Points, in no order, along strands that fork and pass close to each other.
Two points are linked if the straight distance between their rows is under 76.5.
q_89: [-14 -15   0  25  14   9   2 -14 -33   0 -27  18  16  -4  -8  -4  11  -8
  10 -24 -16  -7  -5  22   4   3 -36   8   5   4 -13  -5  17  21   0 -13
  12   0  10   2   6   8  20  12  -1  13]
q_213: [-25  13 -11  -9  15 -11  -9   3  23  26  -2 -19 -11 -23   1 -14   8  18
 -17   2  21  18  19 -12  -8   2  27  23 -10  -7  -7  -1  -6   8  -5   5
 -16   7  -4  10   5  -4  -1  -4  -6   9]
q_257: [  5   8   5   7  14  -8  -3   8 -16   1  11  11  17  -4 -30 -20  -7  18
  -6 -35  -4  -6  -8 -13  -7  -6  -7   3 -15  -3  -4  -3 -11  13  10  -1
  -9  -7  14   0   5   6   4 -17 -16   7]
q_178: [  9   3 -10   0  -1  -5   2   2  25   6  14 -14  13 -19  -6 -10 -21  -7
  -8   6  14  15  16  -9  14  22   1   4 -16 -13 -10  -7  -4 -26  -7  -2
  -6   0  -4  -6 -17 -11 -10 -14  -5  -3]
q_619: [-18  -1  -5  22  10 -12   4  -9 -13   6 -11   1  -6  -9  -8 -12  46  10
  23 -14 -13  27 -37   8   3   5 -30   0  -8  -3  17  -5  -7  23 -13 -10
  13   7  15 -24  -6  28  28   5  22   8]
q_5: [ 15  -7   6  20  -3  -2  -8  -5   6  -9  12  -6   8   8   6  16 -19  15
  10 -10 -35  -4  -9  -2  -4   3  19 -20   3  -1   0   6  -8  -5  -6   6
   3  -8   1  -2  -5   7   0   0  -2  -3]
q_899: [-12   7   1   2  -3   4   6 -10  14 -16 -16 -16 -12 -10  13  16   2  -1
  -6  16 -17  -3 -19 -14  -6  26   3   5 -17 -14  -5   8 -10 -10   2  14
  -9  15 -13   3   4 -13   7  -9  16  -5]
q_115: [ -5  -3  13   7  21  -9  14   7  -8   3 -17 -11   3  -3 -35 -24 -21   6
 -21  -8  -2 -15   3 -19 -34   2 -12   7 -13   4 -11   6  -5   8  15  14
 -23 -27  -6  19  19   5  15 -11  -8  -3]
q_781: [ -3  13 -19  10  -9  -1  -5  -6 -18  24  16   1  -7  14  20  15  20  11
  13   1  11   9 -13  21  18   4  25   7  23   4  23 -12   5   1   0 -14
   8  10  11 -23 -13  -4 -12   3  -1  12]
q_850: [ -3  -5  -3   4   6 -10  -4  -3  11   5  10   0   6   5 -10  -3  13   4
 -19  -4  25  -6 -14  -1   7  12  -9  15   7   9   5  13  -4 -11  -3 -11
  -7  -6 -12  11   2  -5  10 -14   8   7]
q_236: [ -2  27 -16   5  -7 -11  -5  -3 -15   9  31  -6   0  -1  36  13   4  25
  13   6   0  17 -12  13  19   4  34   2   2 -10  22 -16   3   3   0 -17
   0  28   9 -18  -8 -15 -14  -3  -2  17]
q_689: [-13   4  -6 -33   3   2   2  10  -3  -4  -1   3 -14   9  -1  -1  21  -5
 -22  13  35 -11   4   0 -12 -25   1  13  18  21  11  18  20  16   5  -8
  -9   0  -8  20  21  -1  -5  10   3  -1]
q_714: [ -4  -8  22  11  -5  18 -32  -4 -16 -13 -17  28   3 -11 -18  15   0  -3
 -10   1 -17   1 -13  -5 -20  -8  -2 -13   1 -12 -10 -21 -12  -8  -2   2
 -20  16   3  -7   3  -8   1   8 -12   3]
q_839: [-30  -6  -1  13  10   7  16 -16  -6 -10 -16 -12 -10  15  13  16   9   2
  -3   1  -5 -14 -12  13 -11  18  -8   7   4  16  -2  27   7  25  -5   6
   8 -15  -6  25   8   1  21  11  16   6]
q_66: [-29  -3   6  15  16  -8   1  -3  -7  -6 -25 -15  -6 -10 -13 -18  -5   5
 -12  -8   8  -6 -14 -13 -27  18 -16   8 -21 -13 -13   6  -8   3   6  17
  -6  -5   3  16  10  -2  13  -4 -12   4]
q_520: [ 13   0   3   1  12  10  10  13  -9  16   7  14  13   3 -31 -20  -6   7
  -6 -33   6 -14  24   1  11 -14 -21  12  -8  10 -12  -6   2  24   4  -3
   3 -16  18   7  -1  11   4 -10 -13  12]
q_515: [ 41  -8   0 -31 -20  12   9  27   9   1   3  15   6   7  -4 -10  -1 -24
   6   6  20 -14  25  -6   7 -40 -15 -18   6   3  18  -5  13 -11   5 -11
 -11  -8   4   1  -5   6 -15   1   0 -23]
q_150: [ 33   9  -5  10   5 -12  17   8   5   3  22 -20   5 -13  -3 -20 -25  13
   7 -16 -17 -22   0  -3  20  18  -2  -7 -22  -3  -9   5  -5  -8  -4  -8
   9   1  -2  -1 -14  11   7 -17  -2  -2]
q_912: [ 20 -28   8  28   2  -1 -10  -1 -16  -4  -6   2  29  -1 -14 -11 -36  -7
  15 -25 -17   9  -1   4  -4   5 -32 -19  -2 -21 -14  -6 -17 -18  -5  10
  22 -11  15 -15 -20  -4   1  16 -16   9]
q_362: [-13   9  -2 -11  -2  10  10  -9  -5   5 -16  -2 -17  19  18  30  39   4
   3  13  10 -16 -15  31  12  -4  -3  15  23  24  25  12  22  24   0 -17
  11  13  -5  16   4  -4  13  22  22   8]
q_613: [  7 -31  13  36  -4  14 -15  -6 -24   0 -15  19  10   3  -7   5 -16 -15
  13  -8 -25  13 -21  10  -8  -2 -31 -17   8 -21 -11 -25 -13  -5  -6   1
  11   6   9 -22 -11  -6   2  27 -12  21]
q_633: [ 11  -6  -2  23   3   2   4  -1 -13  16   2  13  -8  -4   4  -8  14   9
  14 -16 -13  -6 -17   4  16  -3 -21  -3  -1  -7  -8 -16  -3   2   3  -8
   7   9  13 -18  -5   7  -2  -6  -9  13]
q_657: [  2   3   4  -2   2  -6 -16   6  26   7  24   7   6   0   6  -2 -16   0
 -17  14   1  16  -3  -8  -3 -14  26   2 -13 -13   3 -17  -4 -10   1   1
 -26   9 -17   1   8 -18 -15  -7 -10   5]
q_200: [  9  -5   9 -14   7  -8  33  11  13  -4   0  -7  -2  14 -29 -20 -25  -8
 -21  10  12 -15   9 -23 -26  -2  -3  14  -3  14  -2  17  -7  -1  17  20
 -22 -34 -17  15  20   8   4 -15   8 -11]
q_137: [-26   9  -2 -37 -13   1 -18  -6  16  -5 -18   7 -16 -11  18  26  19  -5
 -14  31  16   3  20  -8 -17 -23  29   9  14   4   2  -5   2  -3  -1   7
 -23  22 -16   9  13 -10 -15   6   2 -12]
q_165: [-11 -27   9  28   5 -29  -7 -11 -30   4 -19   4   9   6  -2 -28  -1   1
  37 -28 -35  28 -14  13 -14   4 -37 -14   0  -3 -10  -4 -15   4 -10  17
  29 -16  13 -22  -1  15  17  15   3   0]
q_809: [ 25   0  -1 -33  -2   4  12  23  35   8  -2   3 -14   6 -10 -19 -12  -8
  -5  15  24  -5  25 -15  -2 -12  -2  17 -14   2   2   4  -6 -19  27   9
 -27  -8 -16  18   9   9 -14 -10   3 -17]
q_322: [ -6 -22  -3   7  13   4 -10  -5 -17   8   4  13  18  23 -14 -11 -19 -21
   3 -12  -1  11  10  13  -3   3  -9  -5   5  20 -25  -1   1   0  -3  18
  10 -28   9   1  -4   0  -8   4 -16   5]
q_532: [ -3  17 -21 -17  -4   0  13  -5   4   3   6 -22 -11   5  12  21   7  10
   1   6  14  -3  25  15  19  18  18   7  16  30  -5  17   7   0 -13  -3
  23  -8   3   2 -15   5  -7  -7   5  -3]
q_684: [ 15  -3  19   5  -4  -2  -9   9   8 -13  10   6  15   9 -16  -2 -27   4
 -10  -8 -18 -12  -4 -16 -18 -18  23 -16  -1  -9   7  10  -9   2  11   9
 -12 -14  -5   8   9   4  -1   3 -10 -11]
q_955: [ 36   0 -10  -3  -6   1   5  17   4 -13  17  -7  22   5  -6 -11 -47  -7
  -7   9   0 -16   5 -13  -1  -6  -2 -23 -15  -7  -2   1  -7 -22   4   4
   2 -12   3   2 -13  -7  -9 -12 -10 -12]
q_934: [-17  12 -14   3   3  -2  16 -16   3  10   6 -28  -5  14  13  -1  26  -4
  11  -5   7  30 -28   2  18  39 -13  17 -10  -4  11  16  -5   1  -8  10
  29   2   5 -18 -18 -13  18   2  35   4]
q_16: [  1  -9 -16  18   5  -3  -9  -4 -15  11  23   6  13  13  -3  -7 -14  -2
   0  -1   8  15 -10   4   6   8   5 -11   4   8  -7  -9  -6  -6  -8   6
  10 -13  19 -18 -15  -2 -17  -3 -18  12]
q_719: [-20  -2  -7  13   9  -5   7 -12   2   8  -3 -14 -11  -1   3  -8  33   0
   6  -5   3  19 -24   4   6  24 -23  11 -11  -1   2   7  -5   3 -11   2
  16   4   1 -10  -4   4  20   1  19   8]
q_23: [ 14   4  -4   2   7 -11  10  -2   6  -4  -3 -23  -2 -22  -9 -15  -1  10
  17 -19 -24   2  -3  -6  11  35 -15  -4 -21  -5 -17   6  -3 -18  -9   1
  13   3  -2  -9 -12  14  14 -20   7 -12]
q_739: [  7  -5   9   3   9  -8  -1  -6  -1  -5 -12 -14   5 -24 -23 -14 -17  10
  13 -23 -32   4   9 -16 -13  15  -8 -15 -15  -3 -31   1  -8 -17  -5  13
  -5 -10   4  -6  -3  10   8 -11  -6  -7]
q_195: [  7  -5 -13  31  -8  12   1 -11   8  14  12  -9   9  -9   5  11   1  -7
  12   7 -12  32  -1   8  17  14  -6  -7  -3 -14   6 -23  -7  -7 -20 -12
  14   5   9 -33 -24  -8   0   3   3   3]
q_737: [  4  -7  19   1  -9   2   7   4  -1 -20   0   5  -8  20  14  11   4   1
  -4   4  -7 -27  -2   0 -10 -22  -1 -10  14  12  14  19  10  22   7  -6
   9 -10   0  15  11  10   2  16   1  -4]
q_438: [  8 -23  11  13   5 -21  -6  -5  -8  -4 -15 -12   9 -13 -11 -26  -9  11
  27 -31 -42  22 -11  -3 -19   9 -30 -22 -11  -6 -26   0 -16 -17 -12  11
  10 -15  -2 -17  -5   6  13  -5   4  -5]
q_368: [-25  -4   2  28   4 -30  -1 -17 -38  -9  -5  -5  11   8  -2 -11   7  12
  36 -24 -32  34 -23  11  -7  18 -27 -12  -6  -4  10   1 -12  28 -11   3
  31 -10  30 -30  -3  19  16  11   9   6]
q_457: [ 28 -14  -8  -9 -14  14   1   8   5   0  -5  14   0  13   5   5   1 -23
   7  15  13 -20   7  11  12 -14  -6 -13  19  12   7  -5  10 -21   7  -9
   0  -6  -4  -1 -11  -1 -11  -2  -1 -13]
q_720: [ 13   2  -9  22   5  -8  -5  -4  -8   1  16   9  -2 -12   3 -14   6   8
  19  -8 -32  10 -37  -4  11   3 -10 -13 -12 -15  -7 -19  -7  -8  -8  -6
   0  22   4 -30  -4   7  -1  -8  -2  10]
q_390: [ 15   3  16 -41 -12   1  12  25  31  -2  -7   7 -20  -5  -4 -13   4 -16
  -5  17  20  -8  30 -18  -9 -36  -6   9  -4  -5  17   1   8   2  16  -2
 -29   4 -11  17  24   7  -9   6   2 -23]
q_771: [ 23 -17 -10   8  -4   8  -1  -2   6   1   4   1  15   7  -7   4  -3  -8
  -1  -4  10 -13  -5   9  14   7 -21  -7   7   7   8   1  -1 -27  -3 -15
   5 -11  -5   1 -13  -7   7 -12   6   0]
q_199: [  1  -3  -5  -8  -9   1  -2   3   2 -16  17  -2  17   8   1   7 -35 -16
 -18  19  20   2  12 -13  -5   5  19 -13   0   3  -3  11  -6 -13   0  16
   5 -20   0  -5 -16 -16 -18  -3  -9  -8]
q_160: [ 17   8  13 -19  -3   0   7  28  14  19   9  10  -8   5   2 -13   5   7
  -7  -5  29 -11  36  -1  13 -27   6  15   5   3  19   1  10  22  12 -11
   2  -8   1  23   7  13  -3   0  -4  -5]
q_976: [  4   9  -9  14   2 -16 -12  -4  13   2  20  -2  -1  -5  15 -10   6 -10
  22   7 -21  30 -45   1  19  22  10  -2 -16 -27   5 -10  -5 -12 -15   6
   6  29 -14 -20  -8  -6   7  -2  14   5]
q_506: [  1 -14  10   4  -4  29 -18  -2 -23  -5 -20  28  15  -5 -14   9 -10 -18
   0  -6 -13   1  16   7  -9 -14  -7 -15   9   0 -16 -16   6   1   4  -3
   0   1   9  -1  -2   2  -8  13 -15   2]
q_756: [ 10  13  21 -18 -14  -3 -11  19   0 -18  21  12   4   6  -9  -1  -7  -7
 -13   8   4  -9  -5 -20 -20 -33  27 -16   1 -15  25   6   4   4  10   1
 -15   2  -4   4  14  -1 -10   9  -7 -20]
q_285: [-15  25 -11 -25 -11   7   9 -12  -1   7  -4 -14 -14   5  30  36  34  27
   3  12  12   1   5  22   2 -13  13  15  29  22  30   5  18  16  -5 -20
   5  21  -7   9   4  -8   0  18  20   4]
q_407: [-13   3   7 -10  10  -5  17  -8 -13 -18  -8 -23   3  -4 -18   0 -16   7
 -14  -4   5 -15  22  -3 -15  13   3   2   6  27 -13  25  11  16   0   5
   2 -28  -2  18  11  13   8  -5  -4  -8]
q_647: [ 16  12  -8 -13 -18   1   4   5   6   3  17   1   1   5  19  16   4   2
  -2  17  16  -9  10   7  11 -22  12  -5  17  15  22  -7  11  -9  -3 -22
   1   2  -6  -1  -2  -3 -12  -8   4 -14]
q_730: [-12 -16 -13   5   7  -1   7 -14 -19  -4  -7   0   7  14   4   2   4 -16
  13  -7  -6   3   0  18  -2  24 -15  -4  15  29 -25  12   5  -7  -8  12
  18 -26   0   0  -4  -1   0 -10   3  -2]
q_248: [-29  16 -16 -14   0  -2   4 -13  13   0  -8 -32  -4 -15   6  14  14   9
 -12   6   9  16  -4 -10   1  31  17  20  -5 -10   1  17  -5  -3  -5   9
   1  17  -7   0  -5 -20  11  -3  23   4]
q_265: [  7  -2  19  -3 -10   2  -3   2  22 -23 -15  -8  -2 -16  -5   8 -12  -2
 -18  16 -12 -26 -10 -16 -12  -2   3  -4 -11 -20   8   3  -5 -13  15  -3
 -25  16 -23   9  18  -9   7  -1   7  -8]
q_47: [ 14  -4  10 -13   7  26   7  17  -8   6  -6  26  11   6 -33 -17  -5  -6
  -3 -21  -3  -6  25  -7  -9 -37  -7   1 -11   1 -10  -9   1  20  21   6
  -8 -10  14  12   8   7  -4   0 -11   1]
q_250: [-14   6   9  10   0  -6 -26  -2  -2  -1   5  12   1 -13  11   4   0  -2
  -1  13   4  28 -23  -6   7  18  26   5 -11 -35   5 -11 -12 -19 -10   8
   1  30  -6 -15  -7 -19   2   9  -1   7]
q_811: [  7  13  -4   4  -1 -12   8  -7  35   6  20 -27   3 -27  13  -1 -21  11
  -2  11  -4  13  16  -9  14  20  21  12 -18 -18  -1  -3   3 -12 -10  -6
  -8  10 -21   1  -3  -6   1 -15   3  -5]
q_936: [  2  16  -6 -31   1  -3  25   3   0  -3   2 -18 -16  -5 -10   4  -8   5
 -13   5  21 -13  40  -1   1   5   9   9  13  33  -6  26  10  10  -6  -3
   8 -20  -2  17   1  17  -2  -6   6  -9]
q_595: [-11   0 -15   0   1  -3  14 -13   1  -8   4 -22   0   4   6  14  -3  -1
   7  -2 -11  10   5   1   8  34   7  -4   0  20 -21  12  -4  -5 -18  18
  17 -15   8 -10 -19  -2  -4 -12   3  -6]
q_644: [ 17  27  -8   2   5 -11   7   6  10  16  24 -15  -5 -21   1  -3   4  31
   7 -15 -11  -5  18   1  29  11  17   4  -7  10  -6  -7   3   8 -13 -14
   9   8   6  -9 -16  16  -1 -19  -3   0]
q_263: [-21 -10   5  34   3  14  -7 -22 -23  -9  -7   2   0  17   8  23   5  -4
  11  -3 -32  12 -25  17  -9  11 -17  -7   7  -4   3  -3  -4  21  -6   1
  10   2  12  -7   6   0  11  21   2  18]
q_711: [ 22   1  -7   1  -5  -5  -2   2  11 -13   9  -1   5   1   6   0 -10 -11
   4   5  -3 -20 -30   1  16  12  -4  -8  -9 -12   5   2  -3 -31  10  -6
  -1  12 -12   2  -3 -13   1 -16   5  -6]
q_356: [ -7   5 -23  20   4 -12  -1 -12 -19  17  29  -7  -2  18   7  -3  18   7
  20  -3   4  26 -26  15  16  20  11  -2  13   3  11  -4  -4   3 -14  -4
  17  -1  20 -30 -16   5  -6   2  -2  18]
q_607: [  4 -29   7 -12  -2   6  -3   3  12 -15 -30  15  -5  21   1  -1   6 -20
   5   3   0 -23  -2   4  -5  -4 -10  -5  15   8 -11  21   0 -10  14  19
  -4 -19  -9  18   5  10   3   3   9  -8]
q_55: [-14  -4   3   1  14  11   9   2 -27  -8 -19  17   6  -3  -5  -4  -2  -7
  -9 -14   3 -25  15   9  -2 -13 -19   5   1   9 -13   8  21  27   9 -13
   5  -4   7  23  14  12  10  11  -6   7]
q_494: [-23 -11  -2  18   4  17  -4 -13  -7  12 -23   7  -4  17  12  20  30 -12
   7   5   3  -1 -13  33  13   5   1  16  18   0  15  -3  20  25   2 -12
   8  14   2   4   6  -2  15  26  12  17]
q_225: [  0  -7  -2 -29  -6   6   4   7  -5 -22 -14  13  -7  12   3  -1  -6 -28
   6  10  12  -6  22  -7 -10  -6  11  -9  15  13 -11  27   5  -2   8  18
   5 -21  -1  11   1  13 -14   4  -2 -22]
q_38: [  0  14  -7   9   2 -14  -7   1  11   7  35  -1   1  -4  21   0  -6  15
  -4   7  -3  11 -18   2  10  -4  15   5 -11 -13   7 -20   2  -2  -5 -14
 -18  24 -10  -7  11 -13  -7  -9  -7  17]
q_816: [-20  17  -7  -2  -1   1 -20 -10 -15  -5  -2  -7   2 -13   1  12  14   7
  -1   0   4  22 -12  -3   6  26  26   5   0 -15   5   2  -8 -11  -7   7
  13  21   8 -12 -11 -15   6   6   4   6]
q_323: [ 15   4 -14  14  -4   1 -13  -5  15   5  17  -3  22 -17   3   2 -16  -9
   8   9  -5  23  -2  -1  17  14  11 -15 -13 -17  -1 -22  -6 -29 -23  -8
  -1  13   0 -19 -23 -14  -6  -7   0  -4]
q_530: [ 12  18   5 -18  -1 -15   3   5  33   3   2 -16  -3 -23   0  -9 -11   8
 -11   8  10 -10  21 -14   9   2  32  19  -9 -15  11   4   4 -10   9 -10
 -21  12 -26  18  12   5   3 -13   3 -15]
q_893: [ 14  30   2 -26 -19 -15 -12  11  -2 -16  31   3  15 -11   9   1 -17  -4
  -9  17  15  -6  -1 -11   0 -30  34 -11  -5 -14  29 -10  12  -6   0 -16
 -19  24 -15   0  12 -14 -12  -7  -2 -16]
q_113: [ 17 -18   8 -12   5   1   2  15  14   1 -11  12  -6  16  -8 -21  -9 -10
   1  -5  10 -19   1  -7  -2   1 -15   7  -9  -2 -10   9 -11 -25  24  20
  -7 -10  -3  15   2   0  -5  -9  -3  -5]
q_970: [-22 -16   3  19  18 -18  -4  -2   0   5 -15  -2  -8   4   0 -26   2   3
   6 -14 -10   7 -16  -5 -18  16 -17   3 -13  -1 -23   8 -14   0  -3  30
   2 -16   7   9   1   6  10  -6  -4   3]
q_321: [ 30 -21  12  -3  -1  28  -7  12  -9   2  -3  26  19  10 -24  -6 -11  -4
   0 -15 -13 -10   4  -2  -7 -38 -21 -17   0  -6 -10 -21  -6  -1  14  -3
 -14  -6   7  -7   0  -6  -7   3 -13  10]
q_454: [  6   3  20 -18  -7   1   2  13  22 -10 -21   1 -15 -16  -7  -2  -1  -2
 -17  19   6 -28  11 -17 -13 -25  -2   2 -10 -15   9  -7   5  -1  17  -6
 -31  12 -12  14  24   4  -1   1  -2 -13]
q_587: [ -6  12  -5 -15  -3 -10  13   3  24   4  -7 -14 -32   7  31  10  22  16
   0  13   8 -18  -2   1   5  10  17  17   7  13   6  22  -2   5   5   6
   0   5 -16  23   3   3   0  -8  18  -6]
q_810: [-13  -4   1  31  11 -15  14  -8 -13   4   1  -3  -3  -6   2 -17  20  23
  23 -22 -21  17  -9   5   3   8 -32  -2 -13   2  -4   3  -7  32 -15 -10
  20  -8  24 -16  -4  36  19   3   7  16]
q_527: [-21  -7  -7  14  12   1   1 -10  -3  12   6  -5   2   1  -5  -5  17   0
 -12  -6  20   9  -1  10   7  18 -22  18   2   6  -5   7   4   5 -11 -14
  11  -5   5   5  -2   0  12   2   4  17]
q_162: [-19  -9  13  35   0   2 -12 -10  -4 -14   4  -3  14  10   3  11  -6   5
 -12  -2  -5   2 -18   1 -12   7  -6  -3   0 -14  12  12  -8  15   1  -5
   8  -3  10   3   5  -3  11  22  -6  17]
q_269: [ -6  -7   2  24   5  12  12 -13   8   0   3 -10 -15  18  15  25  19  13
   8   2 -31  -8 -23  14   2   9 -14  -6   3  14   8   5  -2  14 -10   1
   3  -4  -3   2   6   3  14   1  17   6]
q_959: [-19  19 -11 -35 -10   1   7  -4  18  -7 -13 -11 -21  -9  22  23  14   7
  -6  22  12  -5  24  -9  -8  -5  29  10  16   8   1  18   5  -1  -2   7
 -11  10 -14  11   9   4 -12  -3  10 -17]
q_790: [-16   2  13  -9  -5   6 -29   0   3 -10 -16  18  -9  -3   0  19  12  -3
 -13  17  -2  -2  -5  -8 -18 -13  25  -5   4  -6   0  -8  -4   0   0   9
 -21  16  -1   7  10  -7  -8   6  -5  -4]
q_3: [-13  31 -15 -20  -3  14  18  -9  -9  16   3 -23 -19  -7  26  25  21  30
   0   5   7   0  25  17  16   5   9  15  12  22   8   5  14  15  -6 -19
  18  14   5   3  -6  -4  -3   3  11  10]
q_27: [ 26  -4   4 -37 -11   8  10  25  21 -13   3  15  -2  14 -27 -21 -24 -27
  -7  17   7   1   7 -26 -21 -18   7  -2 -18  -8   2   3 -13 -18  28  29
 -33  -9 -15   7  11  -6 -16  -4   6 -19]
q_87: [  3  -9  -3  17 -10  26  -2 -16  -1  13 -15   5  -5  -2   3  23  15 -15
  20   3 -14  10   8  19  17   4   6  -3  20  -7   1 -21   7  -7  -7  -6
  11   7   4 -14 -16   0  -3   7   2   0]
q_951: [ 16  -6  18  -9 -15   6 -19  11  18   1  10  22  10   5  -1   9  -9 -10
 -17  20   3   5   3  -4  -9 -42   3 -10  -3  -7  14 -34   4  -9  10  -2
 -28  13  -6  -7   9 -22 -19   8 -11   1]
q_103: [-27  12   3 -11 -12   9 -19  -5 -20 -15  -7   0  -4  -1  12  25  12   1
 -13  14  14   3  -6   3  -9  -1  27   0  12 -10  12   5   2  -1   2  -3
   4  19   2  -4   3 -20  -2  14   3   5]
q_502: [ 16  29  -4 -21 -24 -11   0   7  -6  -4  29   0  13 -10  19  16   2  12
  -5   8  21 -10   7   1   6 -38  18  -9  10   3  38 -12  14   6  -2 -34
 -10  16  -7  -7   2 -10 -12  -3   0 -11]
q_878: [ 13  -7  16  -7  -6  12   8   9   4  -1 -11  17 -19   8  19  11  18  -2
   4  10  -2 -31  13  13   9 -33 -10  -4  19  13  15   0  21  21   5 -18
  -2   3  -1  12  14  14  -1  14   0  -3]
q_709: [  1 -11   3  15  11 -15 -10   1  19  -1  27   8  10   5  -4 -15 -27  -7
  -8  -1  -5  16 -25 -16  -4  11  13   1 -16 -19 -14   1 -20 -13  -5  22
 -11  -4 -14  -5  -4 -14  -7  -3  -8  10]
q_537: [  9   0   4  -9   0   6   8  14  18  16 -13   6 -28   6  21   2  20   9
   1   7  10 -21  20  10  10  -8   0  13  10  16   3   4   8   6   6  -8
   4   0  -6  25   6  14  -3  -5   4  -2]
q_796: [ 11 -14   9  -5 -19  11 -18   7  -6  -1  -6  27  -5   5  10  11 -11 -26
  -5  33  15   3  -5   3   1 -12   6  -9  12 -11  -1 -34  -4 -27   6   5
  -9  14  -6 -13  -6 -27 -20   6 -12  -2]
q_229: [-22   7   2   8  17 -12  18 -11 -12   2 -18 -24 -14  -8  -8  -3   4  22
  -3 -17  -3 -21   5   5 -13  24  -8   9  -4  23  -8  22   6  24  -7   3
   7 -21   5  27   6  17  27  -6   6   4]
q_320: [  1   6   1 -30 -10   8  -2  10  -1 -11  -2   8  -2  -2  -3  -2 -16 -23
 -11  18  31   3  33 -12  -3  -9   8  -4  -1  -6  -1   8   3 -12  10   6
   0  -3   5   3   0  -6 -20   3 -11 -15]
q_922: [-13  10 -10 -17  12   7  -9  -3   4  14 -10  -1  -5 -23 -22  -3   7   3
 -12  -5   9  12  40  -9   1   3  12   7  -5   8 -23 -12   2   8  -5   2
  -7   3  11   4   0   7 -11  -5 -16   1]
q_942: [  0  -9  -1  26   6   5   3  -9 -40  13 -18  23   0  -2  -6 -15  13  -1
  27 -31 -16  -5 -13  16  12  -2 -28   5  10  -1 -17 -15   3  20   4  -5
  15   0  20 -21  -7  12   8   2 -11  16]
q_824: [ 28  -9   8   7  -1  -2  -9  10 -20 -13  -2   3  25   0 -20 -10 -46  -2
   2 -20 -11 -10  -1  -8  -8  -1 -12 -24 -12 -18  -7  -5 -17 -26   9   9
  10 -10   8  -2 -10  -9  -4  -1 -19  -3]
q_350: [  7   9  -8  -8   2   7   1   6   3  18   2  -7  -3 -16  -2   0   3   4
   4  -7   2   6  40   0  22   8   8   1  -3   9 -23 -18   8   1  -8  -2
   9   3  17 -12 -16   9 -20  -9 -19   1]
q_512: [-18   8  -6 -12   8  15   0  -1 -26  -2   1  11   2  -2  -2   4  18   2
 -19  -3  23 -12  11   5  -1 -23  -4   7  12  12   2   5  20  25   6 -24
   3   4   6  10  14   1  -5  10  -4  12]
q_597: [ -6  -2   0 -25   7   0  12  12  15   1   9   5  -5  15 -19  -8   5  -8
 -26  10  28 -11   7 -15 -20 -19   5  13  10  20   4  19   3  10   8   6
 -22 -24 -18  20  19   1  -1  -7   6  -9]
q_252: [ -4  -5   1   3 -16  15  -8 -10   6  11 -20   8  -6   8  18  32  22 -13
  11  19   4   7   4  25  15 -11  11  10  30   0  16 -25  18   4   3 -11
   2  19  -7  -6   0 -13  -4  14   4  -4]
q_220: [-18  -7  -1  24  12 -32  -3  -6   2  -6  17  -7   4   3   1 -27 -12   2
   1 -10  -5  20 -38 -11 -13  20 -11   2 -19 -12 -14  12 -20  -2  -7  24
  10  -7  -1 -11   0   1   6   1  -1  10]

Follow the links from the first point to the second, and from the first to the third. Name the last point that the two ways share.
q_199 / q_520 / q_160 => q_790
q_537 / q_689 / q_47 => q_790
q_811 / q_839 / q_730 => q_532
q_66 / q_959 / q_607 => q_816

A fork is a point with three links. Follow the links from the first point to the second and name the forks in between, in order.
q_810 / q_5 => q_719 > q_771 > q_457
q_494 / q_512 => q_532 > q_657
q_320 / q_520 => q_809 > q_816 > q_790
q_816 / q_38 => q_657
q_257 / q_976 => q_790 > q_816
q_322 / q_162 => q_532
q_265 / q_537 => q_816 > q_790
q_457 / q_438 => q_771 > q_719
q_684 / q_619 => q_457 > q_771 > q_719
q_89 / q_320 => q_816 > q_809

A fork is a point with three links, a tip a point with one. Leave the first point through the second and follow the links. Name the first fork or tip that comes.
q_66 / q_115 => q_816
q_38 / q_236 => q_532
q_619 / q_810 => q_213
q_285 / q_362 => q_530
q_532 / q_936 => q_162
q_689 / q_597 => q_657
q_607 / q_225 => q_613
q_350 / q_644 => q_719

Name the points in between on the shortest way along the links from the first point to the second, in order.
q_607 / q_633 => q_113 > q_809 > q_390 > q_454 > q_265 > q_899 > q_248 > q_816 > q_250 > q_976 > q_720
q_810 / q_647 => q_619 > q_719 > q_527 > q_850 > q_771 > q_457
q_160 / q_89 => q_537 > q_587 > q_959 > q_137 > q_790 > q_103 > q_816 > q_250 > q_976 > q_720 > q_633 > q_942
q_162 / q_781 => q_263 > q_269 > q_839 > q_229 > q_407 > q_936 > q_532 > q_595 > q_730 > q_322 > q_16 > q_356
